Points, in no order, along strands that fork and pass close to each other.
(in the rows, 100 means zero)
Points whose rows are less than 63.2 apart are linked; no others are. Some points are linked to none.
j405: [113, 107, 101, 85, 130, 94, 116, 90, 76, 74, 82, 88, 83, 57, 75, 76, 95, 136, 99, 79, 84, 115]
j310: [62, 95, 105, 101, 82, 105, 105, 100, 83, 119, 111, 108, 87, 77, 133, 64, 105, 110, 95, 120, 84, 115]
j268: [124, 120, 104, 84, 85, 100, 96, 78, 110, 66, 84, 90, 72, 96, 73, 93, 107, 104, 144, 104, 108, 111]
j824: [86, 82, 90, 105, 119, 91, 104, 97, 53, 85, 92, 100, 84, 58, 86, 66, 113, 125, 84, 86, 56, 96]
j87: [92, 113, 101, 121, 95, 99, 99, 79, 107, 118, 116, 97, 94, 83, 136, 87, 97, 84, 88, 123, 116, 106]
j698: [56, 85, 108, 117, 88, 99, 95, 97, 94, 116, 117, 114, 94, 100, 126, 84, 116, 105, 90, 129, 75, 108]
j715: [92, 104, 94, 131, 106, 103, 100, 68, 97, 120, 122, 83, 100, 76, 148, 78, 95, 83, 69, 111, 126, 110]
j438: [120, 125, 86, 92, 62, 132, 132, 92, 81, 117, 107, 95, 76, 77, 133, 83, 76, 96, 124, 113, 133, 122]
j938: [89, 74, 85, 120, 92, 102, 104, 107, 69, 90, 115, 97, 103, 113, 88, 103, 112, 109, 101, 113, 73, 90]
j518: [101, 108, 100, 146, 130, 83, 90, 51, 106, 87, 114, 76, 98, 74, 111, 93, 96, 96, 61, 102, 112, 105]
j545: [100, 108, 113, 106, 74, 78, 74, 84, 113, 85, 86, 106, 68, 95, 92, 95, 121, 90, 122, 126, 87, 93]
j7: [82, 96, 97, 117, 94, 106, 104, 106, 114, 106, 120, 116, 117, 144, 91, 134, 112, 102, 106, 129, 94, 100]
j638: [134, 114, 116, 83, 91, 99, 71, 86, 134, 71, 79, 102, 90, 137, 59, 112, 120, 82, 151, 95, 113, 96]
j624: [89, 122, 119, 110, 87, 81, 82, 78, 124, 109, 93, 105, 77, 72, 133, 83, 108, 80, 95, 123, 107, 101]
j555: [59, 128, 108, 64, 64, 119, 106, 113, 137, 133, 98, 145, 97, 108, 125, 110, 92, 96, 116, 117, 94, 112]
j234: [130, 85, 82, 122, 86, 96, 88, 93, 69, 104, 98, 72, 95, 80, 115, 91, 86, 91, 89, 80, 117, 78]
j408: [96, 87, 103, 132, 151, 61, 76, 77, 107, 72, 99, 85, 111, 89, 79, 108, 110, 103, 61, 87, 80, 85]
j798: [126, 126, 87, 75, 88, 134, 135, 107, 97, 118, 108, 92, 114, 95, 116, 111, 67, 96, 117, 91, 139, 118]
j210: [95, 104, 98, 78, 70, 112, 114, 118, 90, 117, 101, 108, 98, 99, 119, 94, 90, 102, 115, 107, 109, 108]
j514: [62, 118, 111, 79, 63, 116, 114, 107, 121, 119, 102, 134, 83, 115, 112, 104, 101, 109, 125, 130, 86, 117]
j196: [102, 90, 98, 86, 123, 88, 108, 98, 57, 90, 78, 91, 81, 40, 93, 56, 95, 127, 85, 71, 73, 103]
j939: [55, 96, 108, 81, 64, 120, 124, 125, 102, 118, 104, 144, 97, 134, 98, 106, 98, 118, 119, 121, 72, 117]
j662: [148, 73, 72, 140, 107, 96, 78, 85, 78, 87, 103, 62, 108, 112, 86, 124, 95, 88, 86, 66, 120, 61]
j580: [90, 102, 109, 114, 85, 90, 88, 99, 127, 104, 102, 114, 103, 131, 96, 129, 118, 86, 111, 131, 98, 87]
j544: [106, 118, 104, 85, 101, 97, 114, 87, 89, 71, 90, 92, 72, 61, 80, 74, 93, 130, 122, 99, 88, 125]
j736: [77, 70, 85, 114, 105, 93, 96, 103, 56, 79, 99, 104, 82, 73, 75, 75, 117, 120, 97, 100, 48, 88]
j496: [90, 96, 93, 102, 128, 112, 127, 105, 84, 102, 113, 101, 118, 95, 90, 98, 100, 127, 85, 104, 87, 116]
j489: [115, 113, 95, 138, 118, 81, 91, 62, 113, 83, 108, 79, 98, 88, 100, 108, 101, 94, 76, 108, 118, 98]
j233: [120, 117, 79, 90, 73, 142, 143, 111, 82, 123, 114, 95, 102, 101, 122, 104, 72, 102, 119, 104, 139, 121]
j421: [144, 67, 74, 106, 86, 114, 84, 105, 64, 72, 100, 77, 95, 134, 57, 105, 110, 99, 139, 63, 101, 79]
j643: [93, 110, 101, 69, 64, 121, 101, 123, 121, 130, 93, 124, 115, 131, 118, 126, 89, 84, 122, 105, 118, 93]
j924: [143, 92, 109, 72, 151, 73, 93, 106, 97, 78, 64, 81, 108, 98, 67, 104, 78, 104, 83, 29, 110, 90]
j931: [125, 73, 77, 121, 95, 98, 88, 105, 70, 95, 105, 73, 107, 103, 96, 108, 93, 99, 91, 76, 105, 70]
j358: [125, 107, 107, 72, 147, 88, 118, 100, 89, 75, 70, 89, 95, 69, 71, 84, 84, 128, 92, 60, 97, 111]
j861: [102, 88, 111, 108, 109, 75, 75, 113, 120, 110, 96, 95, 124, 118, 112, 120, 98, 80, 76, 90, 110, 73]
j869: [113, 119, 118, 78, 98, 86, 78, 85, 138, 65, 77, 107, 86, 117, 66, 106, 117, 97, 140, 99, 102, 104]
j104: [128, 105, 88, 143, 124, 88, 95, 68, 111, 80, 110, 74, 111, 107, 92, 124, 94, 92, 80, 97, 127, 89]
j668: [103, 121, 114, 71, 135, 89, 114, 102, 120, 79, 84, 99, 104, 77, 81, 92, 90, 118, 91, 82, 101, 118]
j288: [130, 64, 74, 83, 78, 122, 110, 145, 52, 114, 105, 83, 115, 123, 92, 105, 85, 103, 113, 64, 109, 79]
j263: [131, 105, 91, 110, 80, 105, 102, 88, 82, 113, 98, 75, 89, 77, 123, 89, 80, 86, 97, 93, 131, 91]
j582: [118, 70, 82, 79, 94, 126, 118, 150, 68, 127, 101, 97, 132, 134, 98, 119, 83, 104, 104, 74, 113, 86]
j320: [132, 86, 112, 68, 124, 75, 75, 116, 105, 79, 70, 85, 106, 107, 69, 98, 88, 100, 105, 43, 105, 82]
j534: [136, 123, 114, 73, 81, 109, 73, 97, 135, 91, 73, 102, 94, 131, 85, 112, 110, 62, 141, 91, 128, 89]
j809: [65, 56, 87, 107, 108, 109, 105, 124, 46, 126, 108, 107, 102, 81, 115, 67, 116, 113, 71, 91, 60, 86]
j729: [62, 92, 98, 147, 121, 99, 100, 80, 110, 102, 136, 104, 117, 112, 106, 101, 126, 108, 75, 137, 85, 108]
j750: [130, 77, 96, 73, 122, 94, 84, 119, 86, 73, 83, 90, 112, 124, 53, 102, 102, 111, 126, 60, 91, 89]
j466: [77, 111, 112, 114, 124, 85, 87, 91, 139, 120, 111, 98, 128, 94, 137, 104, 95, 67, 56, 102, 124, 98]
j738: [114, 138, 91, 76, 108, 126, 130, 103, 119, 109, 112, 98, 120, 88, 123, 111, 69, 90, 98, 88, 140, 117]
j521: [95, 122, 104, 106, 117, 101, 103, 91, 129, 117, 111, 96, 128, 94, 132, 108, 83, 75, 69, 98, 133, 102]
j399: [130, 120, 95, 96, 70, 110, 105, 85, 84, 110, 91, 83, 72, 68, 127, 79, 80, 87, 116, 100, 132, 105]
j669: [97, 82, 104, 68, 118, 108, 101, 153, 110, 129, 95, 115, 150, 137, 104, 135, 88, 100, 87, 82, 110, 87]
j825: [152, 87, 90, 91, 45, 120, 90, 121, 79, 123, 88, 81, 81, 126, 112, 102, 96, 68, 134, 83, 134, 75]
j191: [95, 102, 92, 134, 67, 106, 104, 83, 95, 99, 114, 110, 74, 121, 98, 108, 122, 93, 118, 146, 87, 103]
j816: [110, 137, 96, 100, 123, 114, 123, 86, 126, 104, 110, 90, 121, 85, 120, 114, 77, 84, 83, 93, 141, 116]
j775: [66, 87, 111, 81, 111, 107, 104, 140, 119, 135, 102, 130, 144, 137, 107, 130, 96, 105, 86, 105, 94, 92]
j867: [94, 114, 125, 92, 84, 68, 72, 84, 125, 87, 78, 102, 74, 76, 105, 84, 105, 92, 109, 110, 95, 97]
j30: [146, 121, 104, 78, 73, 108, 77, 106, 131, 113, 74, 95, 96, 119, 114, 119, 93, 51, 122, 88, 145, 80]
j137: [60, 104, 116, 110, 101, 83, 96, 81, 101, 87, 104, 110, 78, 72, 98, 70, 120, 122, 97, 129, 64, 120]
j383: [112, 100, 106, 117, 64, 85, 80, 77, 99, 72, 87, 100, 58, 107, 80, 93, 127, 89, 133, 128, 79, 92]
j618: [85, 117, 104, 92, 135, 107, 118, 105, 130, 101, 111, 112, 131, 103, 100, 121, 95, 108, 83, 104, 109, 117]
j936: [146, 74, 76, 97, 56, 117, 95, 123, 59, 108, 100, 77, 94, 123, 103, 103, 88, 86, 125, 73, 121, 74]
j863: [56, 87, 105, 100, 92, 109, 120, 114, 99, 100, 116, 135, 101, 128, 81, 109, 113, 127, 109, 131, 59, 118]
j551: [154, 112, 97, 86, 62, 106, 85, 108, 107, 122, 79, 87, 88, 109, 125, 108, 88, 59, 123, 92, 145, 81]
j554: [127, 101, 92, 91, 88, 105, 108, 92, 80, 73, 92, 84, 79, 86, 78, 88, 96, 114, 128, 94, 102, 109]
j859: [51, 87, 105, 114, 117, 99, 104, 95, 88, 99, 117, 117, 97, 87, 100, 78, 127, 124, 85, 126, 57, 113]
j371: [85, 84, 91, 126, 67, 102, 102, 104, 79, 98, 115, 108, 88, 125, 94, 105, 116, 103, 115, 125, 76, 95]
j905: [112, 117, 96, 140, 75, 106, 96, 69, 110, 96, 106, 103, 62, 114, 99, 107, 121, 77, 116, 157, 98, 100]
j598: [106, 66, 78, 112, 106, 98, 99, 122, 61, 98, 106, 89, 112, 107, 87, 104, 100, 110, 90, 87, 82, 77]
j118: [55, 116, 112, 79, 111, 124, 136, 107, 118, 110, 113, 132, 100, 86, 101, 91, 105, 132, 101, 122, 80, 141]
j260: [67, 91, 105, 96, 96, 110, 103, 123, 109, 125, 115, 125, 128, 132, 110, 121, 102, 107, 91, 118, 89, 103]
j311: [72, 132, 112, 88, 112, 111, 127, 92, 125, 83, 111, 111, 86, 73, 83, 93, 103, 132, 112, 120, 81, 143]
j792: [136, 66, 82, 90, 106, 103, 79, 115, 72, 68, 95, 85, 105, 134, 47, 103, 110, 103, 139, 59, 87, 78]
j300: [78, 122, 120, 82, 109, 87, 109, 86, 116, 78, 93, 110, 74, 59, 89, 70, 105, 133, 107, 113, 73, 129]
j52: [73, 127, 106, 50, 66, 121, 100, 124, 142, 134, 92, 143, 114, 126, 119, 127, 87, 87, 120, 104, 102, 100]
j954: [77, 91, 118, 110, 113, 77, 71, 113, 134, 123, 104, 108, 134, 111, 131, 114, 104, 70, 62, 102, 108, 79]
j251: [146, 91, 78, 148, 110, 92, 86, 75, 96, 91, 107, 62, 113, 114, 97, 132, 94, 80, 78, 83, 132, 74]
j642: [120, 117, 98, 146, 89, 89, 83, 57, 115, 88, 100, 89, 69, 102, 98, 107, 121, 76, 106, 142, 103, 95]
j785: [57, 90, 96, 129, 113, 114, 123, 95, 99, 95, 138, 118, 113, 122, 91, 113, 118, 122, 93, 137, 72, 123]
j72: [83, 124, 126, 64, 137, 82, 102, 109, 141, 84, 82, 117, 109, 81, 86, 100, 100, 115, 90, 95, 87, 114]
j291: [77, 104, 107, 82, 78, 110, 113, 109, 82, 113, 101, 113, 81, 72, 122, 69, 91, 115, 110, 113, 87, 122]
j255: [61, 83, 99, 106, 123, 113, 125, 106, 75, 109, 117, 117, 105, 91, 100, 80, 116, 131, 79, 118, 64, 120]
j564: [86, 97, 98, 141, 128, 92, 93, 57, 100, 107, 122, 80, 101, 71, 135, 77, 102, 93, 53, 101, 111, 108]
j337: [134, 106, 109, 69, 156, 74, 105, 101, 96, 73, 64, 84, 100, 77, 65, 93, 81, 114, 86, 41, 106, 105]
j318: [114, 68, 95, 68, 102, 110, 105, 162, 89, 137, 98, 105, 141, 134, 106, 125, 84, 100, 91, 69, 114, 77]
j697: [68, 94, 107, 139, 141, 82, 86, 80, 119, 93, 122, 100, 127, 107, 103, 111, 118, 102, 58, 121, 90, 100]
j129: [86, 95, 113, 133, 145, 66, 82, 78, 126, 77, 108, 92, 119, 103, 90, 115, 113, 95, 57, 105, 93, 93]
j663: [84, 127, 138, 71, 134, 57, 80, 104, 151, 85, 69, 110, 107, 80, 95, 97, 97, 88, 74, 78, 95, 104]
j491: [65, 58, 81, 122, 92, 104, 104, 116, 44, 104, 109, 110, 91, 82, 96, 73, 117, 107, 88, 103, 49, 86]
j944: [101, 103, 104, 67, 59, 117, 102, 127, 101, 128, 90, 113, 101, 116, 121, 107, 87, 88, 126, 95, 118, 98]

Follow the links from the first point to the second, and from the first to the third. Name the last point that the two ways share.
j337; j210; j491: j405
j518; j738; j938: j931
j668; j255; j268: j544
j255; j924; j936: j544
j72; j792; j824: j358
j399; j642; j87: j931
j809; j668; j210: j405
j496; j544; j291: j859

A fork is a point with three links. Follow the links from the first point to the second and name the forks in between, in order.
j496; j421: j859 j300 j544 j405 j358
j514; j300: j859
j383; j234: j931
j582; j300: j544
j491; j924: j405 j358
j311; j824: j300 j544 j405
j300; j750: j544 j405 j358
j544; j939: j300 j859
j268; j944: j544 j300 j859
j137; j30: j300 j544

Name the points in between on the shortest way along the links from the first point to the second, in order.
j405; j291: j544 j300 j137 j859 j698 j310
j87; j905: j715 j564 j518 j489 j104 j251 j662 j931 j598 j938 j371 j191
j824; j421: j196 j405 j358 j337 j924 j320 j750 j792
j104; j438: j251 j662 j931 j234 j263 j399
